Points, in no order, along strands that fork, close into loops and pass close to each other.
Points whose rows are less than 101 apart are linked; no others are. Some points are linked to none.
k_308: -4  -71  20  3  -28  -25  -44  -1  7  -19  0  -26  -24  -2  6  -2  -7  5  18  25  -4  -38  -12  24  11  -38  -8  5  15  8  -19  12  4  -2  18  28  14
k_407: -29  36  -10  13  -27  42  34  -29  -32  16  3  25  20  -24  4  17  -14  8  25  -11  -13  -5  -23  -12  -18  38  11  -22  -5  12  18  -41  -18  10  -33  -53  -33
k_113: -44  -10  33  20  -9  23  6  -6  -8  -26  27  15  21  -1  35  17  -21  -27  -5  -35  19  51  40  -30  -33  36  -11  44  -29  -10  2  -13  15  6  -6  6  1
k_847: -7  50  -12  0  2  32  27  -17  -19  -5  20  3  18  15  27  10  -14  12  -12  -41  -10  45  19  -49  -5  34  7  28  -13  -16  -21  -26  13  10  -35  -21  19
k_136: -3  -18  38  -9  -7  -2  10  12  20  -3  39  14  -18  -2  14  9  -5  -8  -1  10  13  25  37  5  -35  2  -10  23  -1  -7  3  -18  4  13  -11  7  6
k_187: -17  30  19  1  11  22  19  -18  -4  -17  27  0  18  9  45  18  -17  -3  -16  -41  2  51  42  -38  -23  32  3  55  -24  -17  -20  -24  19  9  -31  -4  23
k_859: -34  -19  33  47  -21  4  -48  -20  -36  1  7  -7  -10  32  28  12  -16  1  32  7  31  -24  15  -3  -13  21  -9  -7  -21  16  20  -5  -6  -23  0  -30  -47
k_70: -26  -16  -57  22  -12  5  11  -28  -19  -15  -26  7  13  -44  -4  -3  9  -17  6  -7  -34  26  -33  4  44  -13  5  12  -7  -11  -21  -1  -5  13  10  9  19
k_638: -9  -33  -3  -6  -9  -8  7  32  5  -26  -39  -13  -18  -5  23  5  15  -28  -11  -1  12  11  -30  -10  22  8  -18  7  -19  0  -2  25  28  -27  -23  21  12
k_7: 6  -11  -34  35  -18  -4  -19  -4  -31  -23  -50  -23  0  34  5  -17  4  -20  -9  -10  -22  4  -15  -34  46  10  -9  -21  -5  14  -17  18  7  -33  17  17  1
k_888: -10  -18  -20  -2  -49  -2  -52  10  -38  -17  -1  -19  -8  26  -10  -13  -22  6  25  -3  1  -33  -11  -18  43  -14  -13  -30  41  11  -17  15  6  7  18  0  2
k_644: 1  -42  3  2  -14  -14  -25  12  4  2  -3  -9  -13  -3  -11  -4  -2  3  3  17  11  -33  -18  18  15  -15  -8  -12  5  8  2  25  2  -12  22  19  -1
k_834: -14  -20  6  47  -5  8  4  -46  -8  32  -20  28  1  -29  -12  11  2  8  -1  28  -25  -19  -23  27  -10  7  20  -13  -32  20  17  -16  -28  -15  6  -14  -25
k_390: -3  0  -70  34  1  -5  2  -16  -25  -17  -51  -13  12  -7  -14  -19  13  -14  0  -7  -35  10  -38  -11  63  -10  0  -19  -4  4  -19  14  -8  -13  24  17  14
k_21: 4  -15  38  7  28  -12  6  5  22  -18  -22  -10  -16  15  32  20  12  -19  -26  -1  24  18  2  -18  -25  29  -15  36  -51  3  13  9  24  -41  -33  17  0
k_877: 16  12  -21  -35  19  7  22  4  17  -4  14  7  34  -32  -23  0  5  14  -16  -13  -7  10  4  10  -1  -23  15  22  15  -34  -21  5  3  40  12  16  20
k_399: 1  40  -1  10  -10  -11  8  13  -18  -2  -43  -10  -28  39  31  4  -1  -17  19  -2  25  -15  -9  -39  3  45  -23  -35  -5  26  28  -13  7  -43  -60  -44  -37
k_309: -33  -30  1  13  -58  -3  3  -1  -7  0  -14  15  -26  -41  43  20  -5  -10  36  29  -2  -10  -38  10  11  2  -1  -20  3  17  18  -20  -1  -1  -31  -24  -16
k_716: 5  7  -24  -11  41  12  -7  16  -14  -41  -5  -38  71  16  -23  -6  1  11  -30  -61  24  -34  -6  -21  20  13  0  24  -13  -16  -24  42  28  -2  41  37  2
k_534: -22  -10  -38  17  4  9  40  -1  20  -15  -38  23  -12  -43  27  2  30  -43  -5  9  -19  63  -40  -9  20  2  -11  16  -30  -3  10  1  8  -21  -2  27  26
k_220: -3  8  27  -10  17  -6  -27  12  12  1  43  0  17  31  -15  1  -28  13  9  -24  54  -4  66  -7  -53  2  -20  18  13  -12  8  -5  -1  22  12  -2  -19
k_122: -8  -16  52  10  20  -14  -4  11  10  -26  0  -16  -26  26  42  24  -3  -22  -7  -5  36  25  28  -23  -32  27  -26  45  -37  4  1  -3  26  -29  -47  1  -3
k_558: 11  30  -29  0  -26  -2  18  -11  -24  7  -25  -9  -28  6  15  -2  10  5  20  13  -28  -5  -26  -21  24  5  14  -36  25  13  -4  -29  -22  6  -46  -48  -1
k_223: 18  -31  -1  -5  -2  -15  -4  -26  20  8  13  6  -4  -37  -22  -4  7  11  0  29  -40  8  18  37  -5  -43  14  16  17  -9  -18  -17  -22  31  26  27  26
k_258: -31  -40  2  24  -13  13  25  -3  15  -6  -18  38  -6  -49  25  11  13  -40  -4  17  -4  36  -26  6  -7  13  -13  13  -40  3  24  -3  8  -20  8  24  3
k_296: 7  -32  17  26  20  -5  -21  -32  5  15  -1  0  31  -9  -30  2  8  18  -19  8  -1  -34  5  31  -22  -7  16  -1  -23  0  10  13  -17  -9  47  17  -27
k_414: -13  -13  -21  30  -54  2  -19  -13  -13  8  7  27  -16  -15  13  -10  -24  -12  28  28  -29  11  5  -3  19  -11  -6  -34  25  22  12  -18  -15  7  39  2  3
k_664: -11  -21  -3  3  34  11  11  -9  5  -34  -14  -18  47  -5  19  19  18  -24  -38  -44  3  12  -19  -21  5  15  3  47  -40  -24  -6  20  27  -8  21  48  24
k_742: 22  -15  -1  -22  55  -4  22  19  36  -37  -12  -30  41  -22  25  12  31  -17  -39  -31  12  -1  -21  0  -10  -5  5  48  -30  -26  -12  22  33  -4  11  53  17
k_360: 25  1  4  -18  29  -3  -30  7  14  -7  16  -17  50  5  -36  -5  -7  21  -17  -22  32  -31  28  9  -30  -10  1  5  10  -13  -9  25  1  13  39  20  -26
k_863: 16  15  -4  12  32  -8  29  -11  5  13  -47  -7  -17  5  6  5  31  9  -19  22  -18  -4  -39  4  10  9  19  -2  -35  4  0  0  -1  -38  -44  -10  -7
k_923: 22  24  -32  -25  -5  -7  31  17  24  35  4  31  -30  -24  -23  -22  16  -2  0  29  -24  23  -14  11  17  -27  1  -25  27  1  17  -4  -23  12  5  6  34
k_513: -20  -55  25  26  -33  -10  -41  -26  -15  -18  18  -9  -17  4  13  -2  -14  -6  22  23  -32  0  13  15  10  -31  0  12  13  10  -26  -17  -8  16  22  8  15
k_721: -3  10  36  28  7  -6  -10  0  -13  -22  2  -13  -33  55  40  1  -16  -31  0  -1  7  43  45  -37  -12  26  -21  24  -23  20  -5  -15  16  -30  -25  -8  2
k_668: -26  -24  6  4  -44  7  -69  4  -34  -15  29  -12  -4  39  -7  -11  -34  13  35  -2  21  -32  17  -11  15  -9  -17  -16  36  9  -9  13  1  10  35  -1  -12
k_170: 3  3  -20  -12  -16  -11  -34  -4  -19  32  -4  2  0  -6  -36  -5  -12  30  20  27  -1  -69  -38  24  33  -19  27  -46  33  16  11  19  -25  12  21  -13  -11
k_896: -26  20  -15  2  -46  31  10  -21  -22  27  23  40  9  -38  -6  3  -18  3  31  10  -12  -7  -10  -2  -8  8  13  -34  26  9  25  -36  -29  30  -2  -39  -13
k_127: 11  -1  29  8  -23  -21  -18  21  9  12  15  6  -51  39  19  -17  -8  -15  9  28  -2  5  23  -11  2  -8  -27  -19  20  20  13  -10  -5  -20  -6  0  5
k_729: 49  21  -12  7  16  -22  6  -14  15  30  -6  -9  -36  25  -21  -22  27  18  -21  28  -51  18  12  3  15  -30  15  -10  13  4  -11  -9  -25  -10  -2  9  31
k_324: -37  -68  29  13  -20  2  9  -12  7  -17  -7  10  -6  -55  29  28  7  -20  5  17  6  10  -21  25  -16  2  0  31  -31  -10  4  -6  6  -3  -19  6  -3
k_25: -42  0  2  42  -49  24  -2  -35  -46  -4  -9  15  17  -15  24  17  -18  -3  31  0  -10  1  -4  -12  -5  33  4  -19  -4  14  6  -33  -12  0  -10  -47  -43
k_239: 11  59  10  12  51  9  19  -33  11  24  17  4  29  28  4  7  -16  27  -27  -39  13  7  38  -21  -40  39  3  29  -41  -3  6  -12  11  -16  -15  -8  -7
k_618: 1  -17  0  13  -28  1  -24  -16  -20  -18  21  -5  -16  24  1  -16  -12  -13  8  2  -41  36  32  -9  16  -22  1  6  22  3  -37  -17  -4  21  27  9  35
k_79: 28  -11  38  -28  14  -28  -6  43  54  18  26  13  -30  17  -5  -7  -2  -4  -6  18  45  -7  36  17  -42  -9  -31  -3  9  3  27  12  4  -11  12  30  -7
k_186: -20  6  18  -29  1  8  -17  24  12  -4  36  6  36  -2  -11  11  -24  15  10  -34  62  -10  42  -6  -49  3  -15  15  22  -27  4  7  2  33  1  -10  -23
k_773: 25  14  -15  -11  25  2  21  -20  9  2  6  -5  19  -13  -8  3  13  19  -26  -11  -22  16  6  0  1  -12  21  26  -6  -28  -22  -3  3  17  -2  7  21
k_463: 46  -3  -15  0  28  -23  6  -1  26  7  -10  -24  -25  14  -21  -27  35  2  -29  16  -44  24  7  4  17  -42  4  10  12  -8  -16  12  -8  -12  18  42  46
k_221: -12  -21  -17  -24  -1  10  17  43  11  -22  -7  5  14  -15  -8  -5  4  -18  -11  -21  20  10  -18  -6  17  2  -19  8  -9  -10  -1  26  26  -4  13  31  16
k_424: 11  16  27  8  11  1  -24  -27  -1  38  39  11  7  17  -34  -1  -16  31  3  5  9  -25  50  19  -41  0  9  -10  10  5  20  -14  -28  14  25  -19  -28
k_23: 26  37  -12  19  60  14  35  -52  14  17  -23  -4  4  7  28  5  35  14  -35  -6  -41  40  -11  -16  5  13  30  30  -45  -7  -5  -8  -1  -37  -13  21  30
k_559: -4  24  28  13  -25  5  9  -8  -23  1  37  0  -39  28  31  -1  -23  -17  24  20  -19  34  38  -18  -13  10  -11  -2  17  34  3  -49  -14  5  -18  -36  -7
k_491: -2  -4  -26  4  -62  -16  -8  4  -1  6  4  18  -44  -18  19  -12  -14  -10  38  39  -35  11  -5  -2  29  -35  -8  -34  52  17  1  -25  -19  20  6  -5  26
k_75: 17  4  6  -6  8  -7  27  -10  4  13  -20  -10  -29  -8  7  13  25  14  -6  22  -14  -4  -24  9  -2  1  15  7  -16  3  -10  -13  -6  -13  -57  -24  1
k_676: -33  -17  -5  -10  -66  1  -12  13  -6  8  6  21  -29  -38  33  11  -15  -1  45  26  11  -27  -36  8  15  -11  3  -33  31  12  27  -11  -4  25  -19  -23  -5
k_966: 17  -23  29  26  23  -9  5  -10  33  14  -4  13  -16  4  0  -1  14  -19  -33  18  -7  15  12  6  -24  9  -3  13  -40  9  26  6  -5  -34  27  36  5
k_831: 2  43  -18  9  39  19  47  14  20  -5  -53  15  0  15  30  3  31  -16  -17  -5  -1  41  -43  -30  14  31  -6  2  -39  2  19  14  23  -56  -33  6  7
k_617: -23  2  60  15  -10  14  7  -24  -18  4  59  1  -24  16  25  9  -29  -11  23  15  -18  37  56  9  -36  -1  0  27  4  30  -6  -47  -13  14  -12  -28  -8
k_635: 21  21  26  16  30  -8  -17  -36  -6  37  19  -10  1  30  -30  5  -4  34  -4  6  8  -40  30  12  -36  16  11  -3  -13  10  14  -14  -23  -5  -6  -31  -39
k_85: -26  -26  16  7  -36  -1  15  27  15  5  -22  27  -35  -27  46  15  3  -26  19  28  19  0  -33  6  -6  18  -18  -19  -18  20  39  -2  12  -29  -28  -12  -19
k_68: -21  14  -5  -36  -20  22  47  28  20  15  13  42  -10  -39  6  12  4  -10  13  5  19  14  -28  9  -11  11  -3  -11  3  -3  30  -14  3  22  -33  -26  5
k_529: -16  -7  6  -15  -42  5  -10  -7  -1  31  31  34  -19  -35  -3  6  -16  12  29  31  1  -20  -6  19  -8  -15  12  -22  37  6  26  -22  -27  34  1  -21  0
k_658: -36  -14  -12  7  -32  29  -24  8  -28  -14  13  18  29  1  -9  -2  -24  -8  3  -31  21  11  9  -23  9  17  -17  -3  4  -9  1  13  7  14  27  3  -14
k_461: 32  15  31  -11  -2  -19  -25  4  13  19  41  3  -45  55  -15  -22  -11  3  4  22  -10  8  50  -2  -9  -19  -14  -11  33  14  4  -17  -13  7  13  -1  14
k_404: -2  20  1  12  -5  3  -16  7  -5  35  7  24  -11  24  -14  -6  -14  3  7  7  32  -26  -1  -9  -6  24  -10  -44  0  21  44  5  -12  -16  9  -22  -33
k_905: -5  -13  -3  -29  0  7  26  46  38  8  11  37  -2  -24  -10  -4  0  -14  -10  9  29  15  -13  14  -9  -4  -18  -6  -3  -3  28  18  11  -1  21  29  9
k_149: 39  49  -15  -21  21  -8  -11  2  -12  6  13  -22  -3  56  -23  -7  -3  26  -17  -21  -1  -6  24  -30  12  5  9  -2  22  -15  -25  -2  2  16  -26  -24  16
k_996: -22  -13  -47  22  -40  5  10  -23  -30  -21  -30  9  -1  -35  18  6  0  -12  21  1  -34  31  -24  -13  38  -2  3  -2  3  -2  -23  -18  -3  12  -9  -18  7
k_757: 9  37  6  28  -16  11  7  -32  -31  14  16  2  -21  26  13  0  -15  -1  10  7  -36  26  32  -16  -13  21  8  -15  -1  32  2  -42  -18  -6  -11  -34  -13
k_869: 26  -4  -39  -3  20  -11  19  12  16  -9  -18  -28  -19  4  -12  -30  33  -15  -22  1  -31  32  -11  -9  34  -34  -7  15  12  -10  -20  22  2  -9  18  53  57
k_588: -10  -29  24  21  5  -1  -47  -30  -32  -18  4  -34  30  27  -12  9  -9  18  -3  -20  16  -33  17  0  -9  7  8  15  -5  -14  -24  13  1  -1  6  -14  -27
k_472: -22  -17  19  -44  -37  4  -20  18  8  15  40  22  -7  -24  -4  9  -21  16  34  16  31  -24  5  22  -20  -15  4  -11  46  -12  19  0  -13  38  6  -8  -2
k_160: -9  -8  8  20  -2  4  -26  -36  -41  -10  -4  -23  28  12  -16  13  -6  28  -1  -15  -5  -29  -1  1  5  10  23  7  -1  -16  -30  -3  -5  14  -19  -33  -24
k_435: -30  6  -5  -31  2  27  19  15  -2  -20  0  11  62  -45  -15  19  -3  12  -4  -43  25  -8  -24  7  3  5  6  19  1  -39  -16  18  24  35  -10  -17  -8
k_528: -4  -15  -31  -34  14  10  11  31  11  -16  7  4  37  -51  -48  -17  -1  -4  2  -7  10  -20  -14  31  14  -27  -8  8  21  0  -7  33  9  17  65  55  19
k_307: -28  -8  20  9  -24  3  -66  3  -31  -9  41  -9  -12  62  1  -11  -39  3  39  -5  36  -18  48  -17  -2  -3  -25  -6  26  8  0  1  0  11  26  -18  -16
k_815: 19  23  18  30  13  1  -3  -33  -13  24  10  -2  -19  33  -7  -2  -4  10  -13  8  -20  4  27  -4  -22  21  9  -3  -22  21  3  -21  -14  -17  -9  -18  -14
k_852: 21  7  -11  -20  39  2  -5  29  13  -18  13  -16  54  14  -31  -12  -6  9  -30  -40  36  -20  15  -9  -8  5  -9  10  -1  -9  -4  39  18  0  45  38  -4
k_575: -33  1  29  25  -11  7  -45  -7  -34  11  31  -4  -2  37  3  10  -26  10  30  -9  45  -27  39  -7  -23  14  -14  -3  1  4  20  -7  -9  3  3  -37  -35
k_770: -9  39  -1  -13  -3  19  15  4  -13  5  24  9  11  13  -2  12  -16  7  -1  -31  20  11  15  -30  -16  31  0  9  0  -10  -1  -16  6  19  -39  -35  -6
k_522: -1  30  -29  -3  -3  -9  30  31  -2  3  -66  -2  -18  0  14  -8  25  -9  7  10  -4  -19  -63  1  40  10  3  -47  -3  11  17  11  3  -33  -41  -30  -14
k_634: 18  -14  11  3  36  6  -28  -16  17  0  9  -10  68  -23  -38  -4  4  16  -20  -12  14  -40  15  28  -39  -19  12  7  1  -9  -1  26  -14  5  61  31  -37
k_799: 19  -12  35  -19  23  -15  28  2  30  6  -5  -9  -22  -19  17  26  22  10  -15  16  9  -3  -6  22  -33  3  8  26  -23  -6  2  -8  9  -9  -50  -10  -7
k_281: -6  -10  -2  -6  -30  12  -6  -17  -14  -12  36  13  -4  -5  -7  -8  -16  -7  12  1  -39  42  37  1  4  -28  5  16  33  -16  -36  -27  -9  49  20  9  38
k_911: -19  22  -32  -38  11  27  27  9  -6  -21  5  4  65  -49  -19  5  -1  11  -7  -45  1  5  -20  4  20  -15  11  27  14  -50  -27  16  21  46  5  0  18
k_192: 27  45  -6  1  19  -8  -26  4  -13  9  20  -14  0  71  -26  -16  -20  13  -18  -30  10  3  44  -35  0  16  -8  -7  9  -5  -11  5  6  4  4  -9  4
k_608: -43  -22  12  52  -33  14  -28  -28  -44  -5  -19  7  8  4  30  16  -14  0  29  -1  15  -16  -9  -10  -2  38  0  -17  -23  15  15  -9  -3  -24  -5  -32  -53
k_31: -6  -1  -51  -27  17  -5  36  7  2  -18  -22  -22  -1  -45  6  1  35  4  -2  -10  -20  26  -43  15  43  -27  16  24  4  -36  -37  18  14  24  -30  4  40
k_583: 0  19  -26  -19  -16  -13  -12  4  -15  28  -19  3  -13  -14  -15  -9  -5  18  26  22  -2  -65  -53  18  44  -14  28  -61  31  17  24  4  -26  17  -15  -36  -8
k_146: 47  -14  7  -36  26  -20  -29  23  25  -11  9  -34  21  0  -26  -9  6  20  -11  0  19  -38  13  26  -19  -30  4  -1  26  -4  -23  24  4  13  23  27  -12
k_523: 1  29  -23  -18  34  7  36  15  11  16  -5  32  33  -40  -43  2  11  12  -2  4  -3  -13  -43  35  13  -12  20  -15  -9  -14  10  13  -2  12  18  -10  -1
k_135: 1  5  -14  -24  42  -3  4  31  -7  -16  -18  -19  50  -12  -35  0  10  24  -10  -23  22  -52  -36  31  15  -1  17  -13  -15  -9  -13  42  17  1  15  0  -20
k_794: 10  38  -7  12  -21  -9  12  -13  -30  -3  -32  -25  -32  31  31  2  0  -1  26  10  -17  -14  -14  -34  8  33  -3  -39  9  30  12  -35  -17  -26  -54  -55  -29
k_511: 34  -13  14  -25  46  -16  18  29  47  -16  -7  -20  15  -14  9  2  22  -5  -33  -8  19  -2  -4  11  -25  -9  -1  24  -21  -15  -1  20  23  -8  3  37  1
k_693: 21  -1  -7  -22  -2  -5  28  35  40  18  12  28  -30  -7  -11  -19  10  -18  -18  24  -6  35  7  5  -4  -18  -20  -8  8  -2  16  7  -4  -7  18  40  34
k_991: -6  8  25  26  -5  1  -22  -12  -32  -35  11  -21  -17  62  32  -4  -18  -26  -1  -17  -15  45  47  -36  6  16  -6  20  -5  12  -28  -16  17  -5  -6  -10  9
k_866: 8  -12  15  25  46  -5  -36  -24  -9  -17  -9  -39  52  32  -12  9  0  12  -30  -41  26  -35  19  -12  -19  22  7  26  -34  -16  -9  25  11  -13  20  11  -27
k_477: 14  22  32  -9  -7  -2  -25  -15  -6  28  56  11  -26  35  -18  -12  -23  16  23  18  -12  -2  55  8  -22  -15  3  -11  39  15  8  -34  -27  28  18  -22  -1
k_603: -6  18  4  16  51  10  -7  -15  0  -7  -10  -8  68  22  -13  9  -6  17  -30  -50  31  -23  1  -14  -14  30  9  22  -41  -22  -1  24  18  -11  11  -2  -27
k_457: -8  25  -34  7  6  20  28  -4  -9  12  -21  29  18  -15  -14  1  6  0  -1  -1  -11  5  -42  2  22  11  12  -22  -12  1  11  -5  -3  -2  -4  -17  -8
k_464: 21  5  -10  -43  -7  -26  0  38  3  7  -21  -31  -32  13  -9  -10  17  9  -3  10  0  -24  -25  10  33  -21  5  -22  28  -5  -16  19  5  6  -37  -13  20
k_30: 5  -20  16  -16  -15  -1  -9  -24  7  5  35  11  8  -29  -22  3  -6  18  7  18  -28  3  31  28  -21  -36  18  18  35  -18  -24  -21  -20  44  17  4  12
k_846: 19  36  -35  4  47  15  43  -41  5  13  -10  -6  12  -13  17  -1  33  21  -23  -10  -42  40  -18  -10  21  -3  29  31  -19  -26  -18  -9  2  -5  -18  11  36
k_830: -20  3  27  31  -8  22  -1  -62  -36  10  14  -8  22  -15  -5  17  -8  23  -1  -6  -30  -6  14  8  -26  13  26  19  -9  -4  -23  -28  -21  16  -16  -36  -21
k_253: -23  -20  31  4  -24  15  12  9  2  -18  40  22  -12  -2  28  5  -17  -33  2  -3  -2  59  42  -15  -22  6  -14  28  1  -6  -4  -26  4  19  3  18  18
k_643: -5  38  -11  -9  -11  -4  21  41  6  6  -51  12  -18  24  24  -8  10  -24  12  -1  27  -19  -40  -20  25  33  -19  -55  -4  20  47  8  10  -40  -37  -36  -30
k_17: 9  -13  31  -2  20  -12  -17  27  38  6  32  12  -2  26  -8  -6  -13  -6  -8  -6  54  0  53  -1  -51  1  -31  7  -8  0  27  14  4  -10  34  30  -12
k_230: -28  3  49  23  -18  24  9  -47  -33  3  44  -2  1  -11  12  16  -23  6  15  1  -29  26  39  9  -36  7  16  29  -1  7  -16  -43  -19  22  -14  -33  -10
k_117: 17  11  -35  -9  -34  -19  9  19  20  30  -7  23  -48  -20  -5  -24  7  -11  17  42  -34  16  -14  7  30  -38  -8  -35  43  12  11  -5  -23  4  4  11  37
k_639: 6  -43  30  -32  -5  -11  -5  23  30  -22  24  -3  1  -15  6  7  1  -2  2  4  24  2  23  18  -33  -17  -9  23  13  -19  -13  2  12  22  2  25  1
k_659: -4  1  -13  -47  33  14  28  61  31  -15  5  14  43  -57  -36  -9  5  -4  7  -7  27  -20  -27  48  -2  -20  -5  -1  4  -1  8  36  19  16  53  38  5
k_201: -22  -29  1  -16  -25  -8  -10  50  -9  -25  -41  -24  -17  8  22  3  7  -18  4  -13  34  -22  -37  -5  34  14  -24  -14  -10  5  -2  37  36  -26  -33  1  -9
k_710: 5  30  -11  5  -14  0  -28  23  -17  -5  22  3  -12  65  -9  -21  -27  -16  2  -29  20  20  45  -47  9  19  -32  -19  19  7  -1  5  10  2  14  -3  6
k_798: 48  1  7  -54  33  -30  -25  41  19  -9  -8  -51  9  11  -20  -8  9  22  -11  -5  32  -55  0  31  -3  -23  2  -11  25  0  -19  34  14  10  -7  6  -13
k_860: 1  6  -11  40  -39  3  -8  -29  -21  16  1  20  -19  7  7  -11  -17  -9  13  21  -41  21  22  -4  5  2  6  -31  8  27  6  -28  -22  -3  28  -14  -1
k_713: -23  -25  10  -7  -47  -15  -34  42  -10  -14  -21  -22  -31  16  33  1  -9  -13  22  3  38  -37  -29  -7  29  7  -25  -27  8  13  12  27  27  -20  -29  -9  -17
k_434: 5  8  -1  24  -24  -1  -29  -17  -41  -28  8  -14  -18  56  18  -17  -14  -18  9  -8  -40  40  33  -34  25  -1  0  -4  24  12  -37  -21  3  8  7  -22  15
k_486: 13  -26  -5  -16  1  -27  1  16  24  21  -14  2  -17  -28  -20  -6  10  9  -4  34  -5  -30  -27  41  15  -38  3  -16  8  9  4  21  -10  -8  19  23  15
k_115: 19  9  45  -31  27  -15  32  13  36  4  18  -14  -27  -4  29  25  7  10  -4  5  25  8  22  6  -55  14  -7  38  -21  -2  3  -25  15  -4  -68  -17  -6
k_545: 24  3  -6  24  44  -6  24  -15  33  30  -15  28  6  -10  -30  -10  22  -2  -34  24  -22  6  -15  23  -4  -4  10  -3  -41  10  27  14  -12  -28  39  32  5
k_630: 10  19  -11  -49  43  -8  26  53  32  10  -5  14  28  -50  -41  -6  18  9  8  12  11  -30  -39  63  2  -23  11  -21  2  -2  15  30  8  15  33  9  -2
k_754: 1  -41  36  24  30  -11  7  -1  27  -1  -30  3  -10  -3  15  14  22  -25  -27  17  18  -5  -20  10  -22  20  -8  20  -58  10  29  22  10  -53  4  31  -13
k_502: 44  -22  23  -23  34  -24  10  40  61  0  4  -3  -3  -5  -7  -9  20  -9  -29  12  25  -8  11  26  -31  -18  -18  6  -11  1  18  25  10  -21  24  51  -2
k_515: -16  -10  -43  -8  24  2  41  9  13  -25  -34  -7  -2  -40  19  0  39  -23  -4  -10  -13  44  -51  3  39  -13  2  30  -20  -26  -14  21  19  -7  -16  30  40
k_374: 4  -10  -38  -11  -24  -14  -38  13  -28  3  -22  -25  -6  7  -32  -18  -12  19  15  9  -10  -55  -37  12  60  -29  4  -36  39  18  -18  29  -5  2  21  9  11
k_40: 0  -31  32  45  1  -7  -24  -46  -5  32  1  8  -9  -5  -9  9  0  20  -1  34  -13  -29  6  31  -23  0  16  -6  -27  19  14  -8  -30  -21  21  -4  -27
k_759: 9  4  -2  18  -26  -6  -20  17  -4  1  3  9  -23  42  0  -24  -14  -26  -7  4  -3  23  24  -26  8  6  -29  -26  10  18  10  6  2  -26  26  16  8
k_433: -3  -18  -49  -3  13  7  11  -2  2  -18  3  -7  30  -32  -38  -20  8  -14  -14  -16  -19  5  -12  12  31  -23  -5  22  9  -10  -18  20  1  14  61  56  37
k_205: -24  -6  14  -50  -22  13  -26  27  6  5  38  14  26  -20  -21  6  -23  20  27  -14  52  -29  18  14  -32  -9  -3  -6  46  -23  13  14  -8  37  18  -7  -19
k_920: 10  35  -36  -21  -17  -1  22  -2  -13  24  -19  5  -21  -18  -7  -7  10  12  24  15  -19  -27  -46  3  35  -7  26  -50  32  12  15  -24  -29  25  -43  -47  6
k_474: 15  22  -35  -37  8  -6  32  25  4  0  -14  -18  -23  -2  5  -4  30  12  -8  -2  -14  18  -27  -3  31  -18  15  2  20  -25  -25  7  10  18  -49  -14  34
k_589: 5  1  43  -30  3  -1  32  10  31  10  52  15  -18  -20  13  22  -3  9  6  11  15  17  35  13  -56  -2  -6  28  7  -5  11  -36  -6  26  -35  -11  -3
k_84: 1  -62  23  -27  -5  -4  -14  20  41  -17  18  -6  18  -51  0  4  3  -5  9  12  25  -19  7  43  -39  -37  -8  18  21  -11  -5  15  4  18  38  54  -8
k_134: -1  -10  23  5  -35  -29  -34  31  1  3  -13  -15  -45  38  24  -11  -4  -18  14  21  23  -29  -7  -10  16  2  -29  -27  13  17  20  16  13  -36  -25  -8  -9
k_54: -25  -8  -17  33  4  19  15  -25  -11  8  -34  28  22  -27  -10  11  5  -5  0  6  -12  -4  -44  13  11  17  12  -14  -34  8  12  -4  -7  -17  2  -12  -26
k_585: -26  27  3  -17  4  27  15  1  -12  4  9  13  44  -13  -13  19  -14  20  0  -38  33  -15  -11  -10  -16  27  6  8  -5  -23  1  -1  10  26  -36  -42  -22
k_178: -28  -7  -9  13  27  24  21  -12  2  -35  -32  8  35  -12  32  25  19  -36  -26  -33  1  38  -32  -34  10  34  0  40  -55  -16  8  10  30  -22  2  36  18
k_283: 15  40  2  18  48  10  8  -32  4  21  6  7  42  28  -17  2  -7  22  -38  -32  3  -4  19  -12  -22  30  17  15  -37  -10  4  3  2  -13  14  -3  -15
k_61: 2  18  -30  44  -9  9  -3  -31  -36  -16  -44  -4  9  28  13  -4  -2  -10  -4  -12  -30  22  0  -35  23  31  7  -22  -18  10  -7  -8  0  -27  9  -13  -14
k_400: 27  26  -14  34  44  -5  26  -33  6  14  -55  -14  -17  15  13  -4  41  7  -29  17  -43  23  -25  -11  19  7  21  7  -37  4  -4  2  -11  -53  -29  11  12
k_413: 48  45  -8  -13  15  -13  10  5  5  25  4  -14  -33  43  -17  -17  15  18  -16  6  -20  10  13  -19  12  -6  5  -10  21  0  -7  -10  -12  -1  -29  -19  21
k_340: 38  -29  2  -11  7  -35  -11  -10  33  17  1  -4  -21  -21  -31  -13  12  19  -2  41  -33  -20  6  40  5  -53  11  -3  24  6  -9  2  -22  10  28  29  20
k_649: -13  9  -34  38  -27  16  11  -40  -41  -31  -40  -7  6  1  36  10  -1  -11  13  -10  -43  42  -3  -35  23  28  13  -3  -9  2  -24  -25  2  -9  -10  -21  -4
k_164: 35  10  13  -56  14  -35  -11  36  17  7  -15  -43  -21  23  -13  -2  15  23  -1  6  19  -50  -10  23  7  -17  9  -17  24  -5  -9  21  6  13  -39  -21  1
k_904: -21  -5  -52  14  -9  19  9  -29  -17  -12  0  10  28  -39  -25  -11  2  -20  -7  -21  -35  33  -8  -3  33  -17  3  16  3  -18  -22  2  -8  30  41  29  31

A piece is two or more points that can be reached from each other along the links. Count, over all rows, the pieces, the separate loops (a circle has one, a figure eight two, a Y none), the forks (points with three links) and the tips (points with one).
pieces | 5
loops | 4
forks | 7
tips | 9

How many points has the smallest loop of links through each point below? Write none if it is on no loop.
k_61 | 6
k_308 | 9
k_911 | 19
k_491 | 19
